Each row is a point on a tangle of strands that fork, close into loops and nearly touch. The rows are in no order.
Points whose rows are less than 88.6 apart are linked; no others are. Some points are linked to none.
(17): [ 26   6 -15 -15 -12 -14 -20  21  -4 -14  13  -1   1  -8  13 -31 -25 -27
   0   5  10  -5 -19   7 -17   9   2   6 -36   7  -7  10  -7  12 -33 -14
  -5  13  43 -24 -32  -9   5]
(132): [-11 -23  34   9 -26  -2   5  17 -14 -19 -28  14   4  -4   6 -17 -21 -45
  14  22  -6   7 -18  13 -18  -9  14 -30  -6   8 -18  -7   3 -24 -15   3
 -12  19  19   5  -7  37  13]
(596): [ -6   0  -8  -2 -13  13   6  -9   1  11   6  -7  -9  -3  -2  17  16  18
  10 -13  -8 -10  10  -8  20  -4  20  -6  27 -27   4 -14  -3 -17 -16   2
   5  11 -29  36   4  21  -7]
(1132): [ -6   3  15  -6   7  10 -41   7  28 -17  28   9   0  -1   2 -10  -3  20
  21  13  -5  21   3  -5 -34 -16 -18  -2  13   6  -2 -12   9  24  16 -27
  -2 -19   7 -25   0  -6 -15]
(882): [ -2   0   6 -16  19   7   2  16  29  -1 -11   7  29  -2   2 -12  -9   7
   3  -6  11  31  16   7  -7  20  -6  23 -13   2 -35  -3  26  31  -4 -38
 -15  10  13 -37 -13 -24 -20]
(909): [ 29 -30   5   1 -30 -24  -2   8 -29   1 -26  27  20  -6  19  23 -21 -15
   8   8  16 -24 -23   9   3  12   0 -26 -23  10   5  40   1   5   0  24
 -12 -10  46  34  -8   5 -14]
(33): [-17   2  -5   9  11  -4 -17 -18  16  -3  29  -9  -5   2   2  -1  10  18
   3 -15 -11  -4   3 -17 -28 -17 -17   9  19  10  16 -18  26  -5  41  16
  -4 -21 -27  -1  14   2  -2]
(917): [ -4 -16 -38 -14  15  13  14  -5  20  -5  25 -13   6   5 -14   3  47  15
   2 -35   1   6  12 -16 -12  -1  -1  10   5   9   9 -12   8  -6  31  29
  -5  -1 -32 -24  -4  -9 -20]
(105): [-14 -18  20  12  21  -2  -6 -21 -27   2  11  23  10   7  21  25  12  13
  -4  13  19 -19   4 -30  24  10  15  -7   6  -1  -9   6 -34  21  37  42
 -12   3 -21   9  13  14  13]
(394): [ -4  -7  25  19  19 -23 -17 -13   4   2   9  -7  21  17  15  15   4  24
   4 -10  -1  -7   7  -9  -8  -6 -17   2 -10  11  -4  13  10  28  41  12
 -15 -31 -18  -1   8 -23 -16]
(682): [ 24  29 -11 -23  -4  -1  12 -19   4  -3   0 -18  -8 -31 -11  12   5  12
 -24   1   3  -5   6  -5  11  21  15  42  26 -16   1 -10  14   0 -32 -15
   8   4  -4  -8   2  30  -7]
(99): [ -3  15 -14 -48   6  -2 -15   5   6   4  -4  13 -13 -11  -6   4 -31   5
   8   8   3 -12  -6   3   8   1 -10  17   1  -7   0  16  -2  27  -5 -41
  16  13  36 -10 -17  -6 -15]
(758): [ 15   6 -36  -5 -18   6  -9  22  -6 -32  11 -10   5  -8 -14 -21   5 -14
  12  -1 -11 -12 -14  -7   4  13  24   6   9 -10  -4 -13 -16 -19 -42   7
   5  17  -8 -19 -17   6  18]
(1008): [  4  22 -10 -21   6 -20  13 -23 -28 -19   2  -7   7  17   8  16   9   3
  -8   4  16  -1 -10 -24  -2  -1 -10  -6 -15   9  50 -26  13 -24  21  18
  -2  -9  -2 -22  21  -7 -10]
(844): [ -3  19  10 -34  36 -14  15  -9 -18  -9  -2   4  17  19  -1  -1  -8  18
 -21  -9   9   2  -9  -9  -6  10   4  23 -11  36   5 -10  22   3  41 -15
  10   7  16 -31   6 -14  -3]
(655): [-14  -6   3 -51   8 -15   7   1  -4  -1 -19  15  16 -10   5  -2 -41  -8
   2  11 -11 -19  -7   9   6  12   2  17  -9 -15 -15  13   9  -9   0 -33
  16  27  30  -8 -21   0  -2]
(410): [ 18  11  23  -6   4 -23  21 -31  -3  -4 -15  -3  15 -18  16  23   0  13
 -41  -3  -7   8  16 -13  -4   8  -1  31  -2   8  -6  17  29   0  -2   8
   5  -7 -13   6   5  17  -2]
(732): [ -5 -26  -7  25  31  -8  25 -15  -7   9  -4   7   8  20  17  16  33   4
  -7 -16   1  -6  11  -8  19   8 -10  -8 -26   4   0  17  -2  -6  36  49
  -9  -4 -28   4   1 -27   6]
(575): [  9  13 -18  -4  -6 -12  -7  16  -8  32 -34  -4 -11  16 -12  11   0 -21
   5   6  10 -18 -24  20  22  35   4   3   2 -34  -1  33 -16  16 -17 -19
 -16  19  22  11   0  -2   5]
(751): [ 26   4   8  -8  16  -2  10   9   9  -7 -31   6  21  -4 -13  -9   9 -16
 -16  10  10  -9  -1   9   1   9  20  36   4 -15 -38   5   5   4 -38   5
 -15  20  -2  -9 -25  16  15]
(843): [ 15  10  -4 -20   1 -17  20 -20  10  19   0  -5  19 -23   5  25  -3  33
 -28 -26  -2  -1   9 -14   5  14  -9  34 -11   3  13  14  48  18 -10  -4
   6 -33   4   8  13   4 -20]
(190): [-19 -11  39  11  17  -7   4   1 -10  12 -26  14  -1   9  11  15 -15   0
  -6  11   8  -7  -5  11  23   9  11 -10   5  -5 -30  14 -17   9  16   1
 -12  11  -4   2  -4   2  16]
(946): [ 18  13 -18 -32  -2 -25  14 -19 -45 -20  -9   5  20   5  15  -4  -9  15
   0   2   8  -2 -23 -23   0   6  -7  -2 -40   5  35  -5  10 -28  23   4
  16  12  29 -12  11 -25 -10]
(1077): [ 17  15  -5  10 -16 -14 -12 -18 -16 -17  28 -22 -27  -5  11  25   3  -9
   0   5 -11   4 -12 -22 -19 -21   3 -14  20  -4  29 -28 -12 -34  -6   7
   4 -13 -20  31  22  20   2]
(400): [  7  -3  29  35  22  -9  23  -2   1  19  -2   4   5  -6  21  14  25 -10
 -45  10  16   3  23   8  -3  -3  12  22  -4 -10 -15  10  -1  28  -6  17
   0   9 -25  19  -5  42   7]
(815): [  6  24 -31  30  -8  18 -11  29  19   7   7 -25 -25   3 -19 -29   2  -9
   6  12  15  35 -10   9 -16   8 -12  -5 -11 -19   5  -6  -1  23 -27 -17
 -16  -4 -11 -19   3 -13   6]
(942): [ 25  22 -16  -1 -11  -4 -10 -18 -13  25 -17 -16  -7  -7 -10  14   4  -3
  -3   4   7 -19 -12   2  24  20  -1   9   9 -19   7  11  -8   9 -27  -4
  -7   5   2  27   0  15   5]
(219): [ 10   3 -32  -4 -30  10  -5  18   2  -1 -15 -15   1  -4  -7  -6  21 -22
  24   4  -9  -6   4   8  16  26  31  -1   5 -32  -5  -1  -9 -23 -45  -6
 -22  17   5  -2  -8  12   4]
(1116): [ -1  13 -27   2   6  18  -3  21  29 -10   9 -11 -17   5 -17 -36  -6  12
  10 -13  11  37   4   4 -10   4  -2   1  -2   6  -5 -12   6   2 -16 -24
   1  13  -7 -32  -5 -18 -16]
(599): [ 19   0 -18 -29  -9  -3  33  -9 -22 -12  -7  -3  26  -3   8   0  23   3
  -3  -3  -8  -8   0 -15  -2   6  22   7 -17 -23   3 -22   8 -58 -28  32
   3  13 -15   1   1   1  -5]
(1075): [  3   6  16  10  26 -19 -24 -29 -12 -13  10   3  11  18  19  31  -2  19
   4  -5  -1 -17  -1 -23   4   5  -4   0  11   0  -4   0 -10   8  39  31
 -12  -9 -14   8  11   1   2]
(499): [ 14   2  13  14  -4   6 -32 -13   5   4   4  10  -9   3 -15   3  -9   5
 -14  11  12 -11 -17  -9   0 -10  -2  -9  21   8   9  -6 -30  14  16  -1
  10 -16  -5   4   3  18  20]
(96): [  2 -11  15  33  -2  -7 -11 -12  -2  -3  29   1 -14  13  11  20  13  -5
  35  -2 -12   5 -13 -25 -27 -19   1 -42   9  -8   5 -10 -17 -15  12  40
 -21   0 -30  29  19  30 -14]
(1192): [  3 -17  41  53 -35   3  12   1   1   4 -24  -5 -27  -6   4  11 -15 -38
 -16   3 -12  18 -13  24 -12 -20 -18 -16  -9  11   5  -1  12   1 -24   5
 -15 -26   3  38  -2  38   4]
(622): [-30  -7  27   4  14  19 -14  21  34  19  -8  -5 -18  -2  -4  -3 -10  -4
 -17   3 -10  11  11  14   9 -11 -14   5  18  17 -29   7  21  27  13 -22
  12 -13  12  -5  -9  -4  10]
(670): [ -5  -4  13  26  14 -27 -11 -11  -4   3  -1   2   3  13   1   4  -7  21
  23  -7  -4  22  10   9  -7 -16 -38 -18 -28   7   6  19   4  33  20  -5
 -11 -27  14  12  11 -38 -19]
(1066): [-22  10  -9   7  40  15 -17 -10  14  22  -3 -25 -12  28   0  -2   4  36
   0 -11  10  38   6   9  21  13 -25  -9  -4  14  -5  10  17  31  14 -32
   5  12  11  -7  26 -19  -9]
(260): [ -3 -12  29  36  -2 -15  29   6  -6  24 -43  -2  11   7  12   8  10  -9
 -15  -2 -21  10  10  16  17  -1 -15  -7 -27 -13 -20  21  30 -14  -9  13
 -24 -13   0  17  11  -9  -1]
(227): [ 15  24  -7 -18  -3 -16 -10 -26 -37 -23  17  -5 -15   6  12  28   4   2
  -7  10   8 -13 -21 -26  -9  -7  10   5   7 -13  40 -31  -3 -25  19  17
   1  -5  -5  11  29  10  15]
(986): [  7  10  -3  24 -27  -6 -31  -2   5  -6  21   2 -11   7  -7   0 -16   0
  27   5 -19   4 -18   8 -31 -26 -18 -32 -10  12  19  10 -19  28   9   8
  14 -40  13  12  -4   1   4]
(744): [  5  25 -27 -10  -6   3 -38   0   0  11  26  -8 -13   1  -9 -20 -21  27
  34   8  15  38  -3   0 -14  -3  -8 -24 -16 -28   6  25  -8  22 -19 -40
 -12   4  18 -17  17 -12 -20]
(652): [ -5 -12 -11  17  25   5 -15  -8  17  -9  19  -3  -1  -2   0  12  22   8
 -11 -16  11   7   8 -16 -10  -2  -2  11  11   5   8 -13  17   1  22  16
 -25  -4 -27 -33   9   2   1]
(175): [ 29  19 -54 -35 -26   5  31   7 -36  -2  -2  -5   9   9 -16   0  18 -21
 -13  13  18 -14 -10   1  12  32  19   1 -25 -17  26  -2 -16 -19 -23  25
  17  19  12  -7  -7 -23   2]
(1006): [ 12  -1 -18  20   0 -14 -20  -5   2  -9  30   3   5  16   4 -17  -3  13
  16  -1  -4  10  -5  -6 -27 -15 -18 -18  -9  21  30   7 -10  10  30  19
  10 -23   1 -16   5 -13  -5]
(1135): [ 18   8 -27   0  -9  -4  -5  -1 -29  -3 -10  -7  11  24  -1  17  18  -9
   8  11  14 -19 -15 -15   3  10  20 -11   0 -12  18 -14 -21 -17   2  32
  -2   0   0   5   3 -14   6]
(188): [ -4  32 -35 -36 -27  -2   3   2  14   8  20 -14 -12 -35   1   5 -18  28
  12  -7   8   7  11 -20  -5  20   1   3   5 -39   6  15  13  -1 -34 -48
  -4   5   8  -7  19   2 -32]
(793): [-16 -26  29   9  20  14 -12  18   8   7 -25  21   3  13  -6   1  -5 -18
  -5  18   4  -7   2  21  22  13   1 -14   7  -1 -56  21 -18  29   6  -3
   8   3   6   0 -21 -15  14]
(939): [ -2 -14   4  -7 -16   5  37  -6 -15 -34   0   5   9  -4   8 -12  27 -13
  -5  -5 -10  -5  13 -12 -16 -15  17   0 -18  -4   1 -33   5 -70 -18  35
  16  10 -26  13  -7  22   2]
(203): [  0  -6  17  17  -5 -20 -21   4  -6  -9 -20  10  -2 -13   6   5 -26  -1
  12  13   0   3   1   5 -10  -5 -14 -15 -14   4  -3   8   1  21   8 -13
 -21 -21  18   4  -8 -18  -3]
(179): [-26   2 -25  -6  33  24  -8   1   4  14  12 -20 -16  20   0 -10  26  27
   4  -9  18  23  10  -6  22  -2  -8  11  12 -13   7 -13   9  19  12 -28
   0  20 -11 -17  23 -24  -4]
(304): [ -6  -6  21  24  18   2 -21 -25 -23  18  17   9  -7  14  16  30  12   0
  -8  15  18 -15 -23 -13  15   2   8 -16  26  -1   7   5 -34  23  33  25
   0  14 -10  39  33  19  35]
(149): [ 18  17 -14 -18   9  11   7   2  16  -4 -16  -7   1 -20 -27  -3  -5 -17
  -9   8  -3 -12  -6   5   4  23   8  37  11 -21 -20  -5  10  -7 -42 -23
 -11  25  -6 -27  -6  22   2]
(313): [  2   2  -7  -9 -10  21  21  14  14   4  15   0 -24  -2 -24 -23 -21 -21
 -22   1 -25 -16   2  33  -6  -4  -4  20  13  24  11 -13  -5 -27   1 -19
  23   8  13 -10  -2   9  23]
(571): [  5  26 -24   1 -22   2  -4   2  18   4  24 -21 -20 -29  -8  -6 -20  11
  -2  -3  -9  10   0  -1  -4   7  -7   3   1 -11  16  -4  12  -7 -39 -32
  -2 -16  -2   2   8   1 -11]
(890): [ 13   5  29  12  23  -6  10   1  11  13 -24   7   6   4  -5   9  18 -23
 -31  25  21  -5   3   4   3  13  25  29   3 -23 -30   3 -22  22 -25  -3
  -7  26 -12   9 -14  43   0]
(43): [ -5 -10  -1  -8  -4  27  15   1  10   8   4   4  -4  -5 -13   0  14  -2
 -13  -3  -3 -14  13   5  20  -2  17  25  39  -5  -6 -14 -14  -4 -13   0
  24  16 -25   5  -7   3  12]
(605): [-39 -23  28   5   7  32 -26   7  37   5  16  13 -15 -14   3  -6  -6   8
   5  -4  -7  10  14   9  -5 -43 -26  -5  26  19 -17  -3   4  19  24 -24
  10 -21  -1   8  10 -11   2]
(541): [ -5 -24  -4  44   6   4   5  15  15 -10   0   9  -4  10   1 -34  10 -18
  -4 -15  -8  23   6   0 -26 -21 -19  -9 -24  11   3 -21  10  -4  19  18
 -26 -15 -34 -20  -6 -15  13]
(358): [-12   2  16 -28  27 -16   0 -13   6   5  -4   5   8   0   7   0 -13  23
  -5   0  -2  -2  -1   0   9  -3  -7  10   2  21   1   7  15   6  36 -30
  24   1  18  -4   6 -13 -11]
(923): [ -1  21 -22   5  -5   1 -19  -2   1  26  -3 -21 -11   4 -14 -12   1  17
  22  -3  22  15   4  15  12  18 -11  -7 -14 -24   7  21 -10  28  -8 -33
 -13   3  21  11   5 -20 -18]
(743): [-17 -19  35  20  -7 -17  11  13 -15  10 -31  -5   5  -5   8  13   2  -7
  22  -4 -23  -2  -3  18  11 -11 -14 -37 -27  -3  -4  20  21 -19   3  -2
 -32  -9   6  10  19 -23 -10]
(742): [ -7 -12  18  35 -37  14  -1   9   7  -7   0   3 -26 -18  -4 -13 -11 -23
  -3  -6 -27 -10  -7  26 -19 -17 -20 -10   9  25  13  -2  -1 -23 -14   3
  -1 -25  -6  23   3  31  12]
(1146): [ 10   3 -11  36  18   4 -10  20  15  11   4  -8 -10  26 -23 -14  13   0
   2   2  20  28  -9   3  -9   8 -18   4 -20 -10   8 -19  -6  39  -9   4
 -38 -11 -19 -27   3 -40   9]
(296): [ -9 -18  14  17  10 -34  20   9 -26 -11 -22   7  26  18  20 -12   0  -4
   9 -11 -11  -3   4  10  13  -4 -20 -30 -36  22   3  26   6 -17  18  15
 -22 -13  13   1  17 -35 -13]
(1199): [-35 -17  -6  -6   5  41  21  19  29  16   3  -2   6  -2  -7 -25  11  11
  -5 -14 -17   8  31  10  23   4   8  15  10  -8 -12  -9  23  -6  -1 -26
   1  21 -26 -28 -11 -19 -11]
(477): [-22  10  15  -8  20  -9 -45 -15  10  -3   8  -4   0 -10  10  13 -27  28
  27  15 -11  -2  -1  -5 -24 -29 -19  -8  19   4   1   5   9  35  18 -43
   5 -32  18  -6  15  -3 -17]
(1007): [ -9 -24  30   0 -24   4  17   5  -6 -30   8   7  15 -19  17 -10  -3 -13
   4   6 -25   4   4  -8 -17 -16  16 -13  -3  20  -7 -18  -9 -54  -4  26
  15  11  -7   2  -1  29   5]
(1222): [ 20   9 -29 -29 -17 -23  29  -6 -44  -2 -18  11  24  10  14  -1   2  -1
  -2   0  10 -20 -25   3  15  26   5  -3 -33  -9  24  15  -3 -19  -2  16
   0  22  22   1  -6 -16   2]
(75): [ -2  -4 -14 -34 -11 -18  16  -8   4 -15   6  -2  32   0   0  -9  11  30
  13 -18  -9 -14  12 -16  -9   7   6 -10 -10   6  -2 -14   3 -16  27  15
  15   1  -9 -12 -12 -20 -21]
(344): [-17 -12  12   8  17   8 -12  19  18  35 -13  -7  -7   0   2  10 -15 -16
 -17  -1   3 -16  23  25  14   1 -17 -15   5   7 -38  22  -5  50   5  -9
  18 -26  13   4 -32 -22  11]
(460): [  6   8   7   6 -25 -11 -22  -7   4  15  10  -5 -23 -23  -4   8 -34  -7
   0  -3  -6   2 -12  11 -18 -28 -31 -22  -6  16  23  14   7  28  -5 -10
   6 -52  36  31  -6   6  -1]
(697): [ 12   8  25  19   2  -5 -36 -16 -12   5  13   2 -26  -1   7  27  -8  -2
  12  21  13  -8 -21 -11  -4 -14   9  -6  24  -4   5  -8 -27  13   5   7
  -8   4 -10  32  25  32   9]
(172): [-10 -11  44 -10 -20  -2  10   5  -6 -27   3  17   1  -7   5 -16 -29 -33
  -2  22 -27  -1 -10   2 -27 -16  14  -7  -6  31 -14 -14 -10 -40 -21   1
  19   4  19   7 -13  54   4]
(665): [  1   0 -14  38 -11   4   0 -18   3 -12  43 -16 -29   4  10   6  13  -3
   4  -7  -6   5 -14 -31 -28 -28  -6 -23  21   4  10 -22 -12 -29  15  43
   8  -6 -31  28  10  28  13]
(719): [-16  -2 -26 -17  15  39   6  19  16   4   0 -14  -3  15 -15 -31  15  33
  18 -22  12  28  22   3  20  12   7   8   5   5  -8 -11   9   5  -1 -32
  18  28  -8 -29   0 -17 -18]
(1196): [ -7  -5  18  12   3  -1 -38  29  -9   3 -20  12  -1  12  -6   7 -14 -22
  45  36  -1 -14 -24  14   0 -10  -2 -44  12   3  -5  20 -25  29  11  -6
 -18  -4  38  10   4  -3  -2]
(1129): [-17 -12  12  19   5  -7   4  -2  -6 -11 -14  14  18  17   9 -20   8   1
   2 -12 -12  10   1   3   1 -17  -7 -18 -23  17   4  -8   3 -17  21  16
 -12  -4 -12 -13   3 -15  10]
(207): [ 23  21  -9   6  -4 -15 -13 -14  -2 -11  -8 -16  -7 -16  -5  22  -1   6
 -16   2   8   3  -2 -15 -12   5   5  20  25 -15   7  -9   3   3 -20   0
 -19  -4  -9   6   3  22   1]
(1106): [  2 -16  -2 -10 -33 -15  33  10  -9  -3 -12   4  20 -12   8 -25  -6 -12
  10  -6 -21 -11   1  12   6   1  -3  -8 -24  19   5   7  23 -31  -5   8
   0  -1  12 -11 -12  -9   6]
(543): [ 16  -4 -11  14   2  -8 -13  -4 -14 -10  12  -6   5   9   4  15  14   9
  30  -1  -2  -7 -13 -21  -6  -1  16 -22   0 -19   9 -11 -23 -20  -1  28
 -21  -5 -21   4   7   6  -9]
(1217): [-13  29  -8  15   7  16 -32  -4  17  29   9 -17 -15  19 -10 -18  -8   8
  16  -7  10  28  -3  10  10  -6 -29 -14   2   6  13  10   6  29  -5 -33
   8 -11   6   2  15 -20   3]
(288): [ 24   7 -39 -18  -6  15  -1  14 -12 -35  38  -3   0   9 -11 -15  14 -24
 -14  -3   4  -3 -15 -12 -11   7  28  14  15  15   3 -28 -31 -25 -13  23
  28   8  -1 -22  -8  -8  29]
(921): [ -7  14  11  11 -15  -7  -8 -22  -7  -7   5  -7 -14  -8  20  22   9   8
   7   3 -21   2   6  -3   1 -27  18 -15  12 -11  21 -25   0 -30 -14  10
   1   8 -25  41  22  45 -19]
(602): [  1  -6   2  49  21  11   3  11  11   0  -4  -3  -9  23   0 -14  21 -10
 -18 -15  12  36   0  -2 -18  -5 -26  16 -22  20   2  -9  22  24  16   8
 -22 -21 -13 -42   2 -25  12]
(278): [  3  20 -23 -47 -21   5  -5  16  13  -5  12   9 -10 -32  -4  10 -33  18
  16   3   5  -1   6  -4  -5   5   8   4   3 -11  -3  10   6   7 -32 -34
  10  10  29 -26 -10   3 -22]
(754): [-19 -21 -18  -5  -1  18  17  21  23 -10  17  -2  19  -4  -2 -28  37   9
  14 -28  -4   6  25  -2   2  -5   8   3  -2   5  -3 -21  10 -15  12   9
   5  13 -33 -31 -19 -21  -6]
(994): [ 13   6  17   2  26 -33  16 -24  -8  21  -5  -5   3 -15  16  29  17  10
 -60   3   4  -4  16   4   9  -1  13  34  16   2 -15  17   9  20   1  21
  23   0  -9  39   1  32  -2]
(58): [ 17   6 -20 -20   3 -35 -10 -14   0 -15  34  -5  22  13   0   0   6  19
  18 -16  -2 -15  -3 -28 -28  -5   3 -12  -4  16  16 -10  -1 -11  39  28
  16 -17  -8 -19  -2  -8  -6]
(275): [ 10  18 -20 -26 -19   8  18   9  -3 -21  24   4 -12   4 -24 -17 -13   5
   0  -3 -17 -10   6   6  -2   1   4  10  -6  22  25 -23 -15 -27   5 -13
  43  15  14 -18  -5  -9  11]
(641): [-10  -9   7 -54  -8 -11  16  -6  -3 -26  -4  14  45  -9  15 -29  -8  16
  15   0  -1 -23   8  -1  13   0  22  -3 -10  11  -8  -3  -1 -19   9   0
  10  17  16 -16 -19 -25  -9]
(817): [-14 -23  14  35   3  16  26   6   0  16 -33   0   5   9  17  -3  25 -19
  -9  -7  -6  21  17   4  18  -8  -2   0  -6 -13 -17   2  19 -26  -7   3
 -33  -9 -36  -5  -3 -11   4]
(651): [  6  12  -6 -20   6 -29   1 -16  11   3   1  -4  17 -15  12  16  -6  32
  -3 -22  -1 -13  10  -7   1  17  -5  22  -9   5   4  13  17  23  18  -8
  12  -5  10  -3  10 -19 -31]
(224): [  9  16  -8  -7 -12   3 -23  -9  14  12  14 -13 -26 -26  -6   6 -23   1
  -7   4  -4   3   0   2  -6 -14 -21   7  12  -1  14   5   2  35 -13 -27
   0 -32  14  12  -3   8  -2]
(307): [ 34  10 -16 -10 -18  10  21   7  21  20   1  -8   0 -30 -31   6 -12  -3
  -7  -9   1  -3  28  17   9  23  18  48   0 -28 -10  17   8  13 -60  -7
  14   0   3   7 -37  15 -10]
(240): [-32 -11  32  -2  30  -3  -6  -9 -21   6   1  23  23  20  16  36  -1  21
  -9  16  19 -23  -6  -3  24  10  16 -19  10  10 -32  22 -35  23  39  19
  -4   5  -2   6   4 -20   7]
(995): [ 13   3 -20 -18 -23  15  24   1 -18   0 -29 -15   7  -1  -6   6  17 -24
  11  12  -4  -1   0   1  11  13  29  -4  -6 -34   9 -17  10 -47 -40  -4
 -14  13  -6  13  10   5  -3]
(1049): [ -6 -12   0  19  10 -18  -6 -34  17  12  31  -8  -4  -2   9   9   7  12
 -11 -29  -9 -10  -2 -23 -19 -25 -29   8   8  34  20  -4  24   3  34  47
  21 -34 -14  21  10  14   2]
(767): [-15 -14  22  29  -7  19  22   7  22   7 -25   6  -4  -2   2  -6  16 -18
  -5  -7 -12  18  13  11   5  -7  17   1   4 -29 -27 -15   5 -13 -27  -7
 -26   7 -38   8  -7  28   2]
(1151): [-14 -15  15  16 -10  26   8  13  15  -7  10   6 -16  -9 -11 -26 -16 -16
  -5  -4 -16   1  -1  17  -4 -17 -18  -6  11  42   3 -12  -4 -14   6   3
  15  -1  -2   1  -4   9  24]
(518): [ 26  10 -55  -4 -37   1  10  18 -40   6 -10  -8   1   7 -21   2  14 -38
   9  13  11 -12 -25  10  26  21  23  -9 -11 -18  24  21 -13 -19 -33  19
  -2  13  20   8  -3  -2   5]
(1170): [  5  21 -25 -35  -6  22  22   5 -16 -29  31  -1 -12  -1 -11  -2   6  -8
 -22   2  -5 -21  -3 -11  -7   8  12  25  17   6  20 -34  -8 -40  11   9
  31  12   4 -14   7  -9  12]
(583): [-29 -17   8  -7  14  34 -20   6  38  -7  33   7  12   0   9 -19  -1  27
  30  -7 -18  23  17  -1 -12 -40  -5 -12  24   8   0  -4   3  19  20 -30
  17 -16  -7 -18   5 -15 -14]
(705): [ -1   1   4   3  15  -4 -18   0   9  24  -3   2 -11   9  -9  -7 -29   4
 -11  -3   2   1  11  15   5   0 -33  10   0  40   7  25 -12  48  12 -25
  40 -21  45  23 -16 -14   7]
(1030): [-22 -11  43   8   9  11  19   1  26 -11  -1   6  -4 -18  15   5   5  -1
 -21  -6   3  16  30  -5  -6 -16  23  18  22  -8 -22 -22  11 -10 -12 -13
 -13  12 -41  11   7  43  -1]
(626): [ -1 -11  56  30 -13  -4  -8  13  -6  -5 -30  13 -19  -5  -1   7 -17 -35
  -4  17  -5  13 -16   7 -21 -12   3 -25 -10  10  -9   0  -3  -6 -19  -4
 -17  -3  14  24  -9  63   3]
(916): [-17 -20   7   9 -11  20  18   0  11 -24  21  17  -4  -7  -2 -16  -7  -1
   1 -10 -22   8   2 -15 -23 -21  -8   2  12  34  12 -28  -4 -39  13  29
  15  -5 -13  -4   3   7  15]
(1065): [ -4 -23  -4   1   6  26  24   4 -18  10 -13  18 -14  17 -10   0  29 -10
 -19  11  22  -8   8  -6  29  16  21   7  16 -16 -16   0 -28  -3  15  28
  11  37  -6   9  -4  -3  41]
(259): [ 36  12 -29  11 -25 -10   1  26 -22  22 -25  -1  -5   3 -18   8  -4 -28
   4  16  23 -12 -31  21  18  28   8 -12  -1 -30  18  41  -1  12 -44  -1
 -18  12  38  14 -12   7   6]
(904): [  2  17  -7 -14   5   1 -21  13  15  24  -4   9 -28  -3 -11 -11 -33 -10
  -3  -1  12  -3   4  27  -5  17 -24   9  -8  18  -1  32  -1  38  -8 -34
  21  -7  39  -1 -25 -10  -9]
(809): [-31  -7  13 -12  -1  -2   8   1  10   8 -22  -6  12   2  11   2  -6  29
  30  -5  -5   6  27  11  24   4  -2 -17  -7 -11 -13  20  15   6   8 -44
  -3   4  14  -5   1 -34 -22]
(533): [  3  -4  16   4  11 -18 -10  -4 -18   2 -29  13  19  -2   1  15 -11   2
  -2   2  14 -18 -10   9  19   6 -10  -2 -10 -10 -15  24 -17  17  13   1
 -18   6  17   7   4 -25  -8]
(295): [  3  -9   2 -18  22  31  16   7  -2  14  -3  17   1  -3 -23  -7  15 -16
 -25   8  10 -13  11  19  22  21  25  35  35  -4 -29   7 -21   7  -4  18
  30  30 -10   5 -21   7  31]
(1224): [-19 -19  14 -46   3   2  20  -2   5  -8 -26  14  33 -17   3 -20 -16  -2
   8   7  -6 -15   3  12  12  14  22   1  -3 -18 -37   2   5 -21 -11 -13
   0  30  15 -10 -21 -12   5]
(734): [  5   1  -7  -2  16  17  -1  -5 -26  -2  -3   8   0  24 -13  -3  28 -12
  -5  20  23 -19  -4 -15  18  12  18  10  16  -9  -1 -19 -26  -9  20  20
 -12  21 -19 -17   0 -15  15]

How many points has the smallest loop of links through each point below? Write - if it is on no loop.
(1151) | 8
(670) | 8
(939) | 12
(99) | 13
(344) | -
(1077) | 11

A fork is a point with three links, a tip a point with one. Leave the first point through the second and follow the links. Name the first fork or tip that comes.
(149); (751) | (844)
(260); (743) | (719)
(224); (460) | (99)
(1151); (313) | (1007)
(596); (43) | (1077)
(939); (599) | (1151)
(719); (1116) | (1030)

Name the points in between on the shortest way along the links from the first point to the second, in order.
(43); (575) | (596) > (921) > (1077) > (227) > (1008) > (946) > (1222) > (175) > (518) > (259)
(1135); (751) | (543) > (96) > (665) > (1077) > (227) > (1008) > (946) > (1222) > (175) > (518) > (259) > (575) > (942) > (207) > (682) > (149)
(744); (296) | (923) > (1217) > (1066) > (179) > (719) > (1116) > (815) > (1146) > (602) > (541) > (1129)
(499); (1132) | (697) > (304) > (105) > (240) > (190) > (793) > (344) > (622) > (605) > (583)
(259); (358) | (575) > (942) > (207) > (682) > (149) > (751) > (890) > (400) > (994) > (410) > (843) > (651)
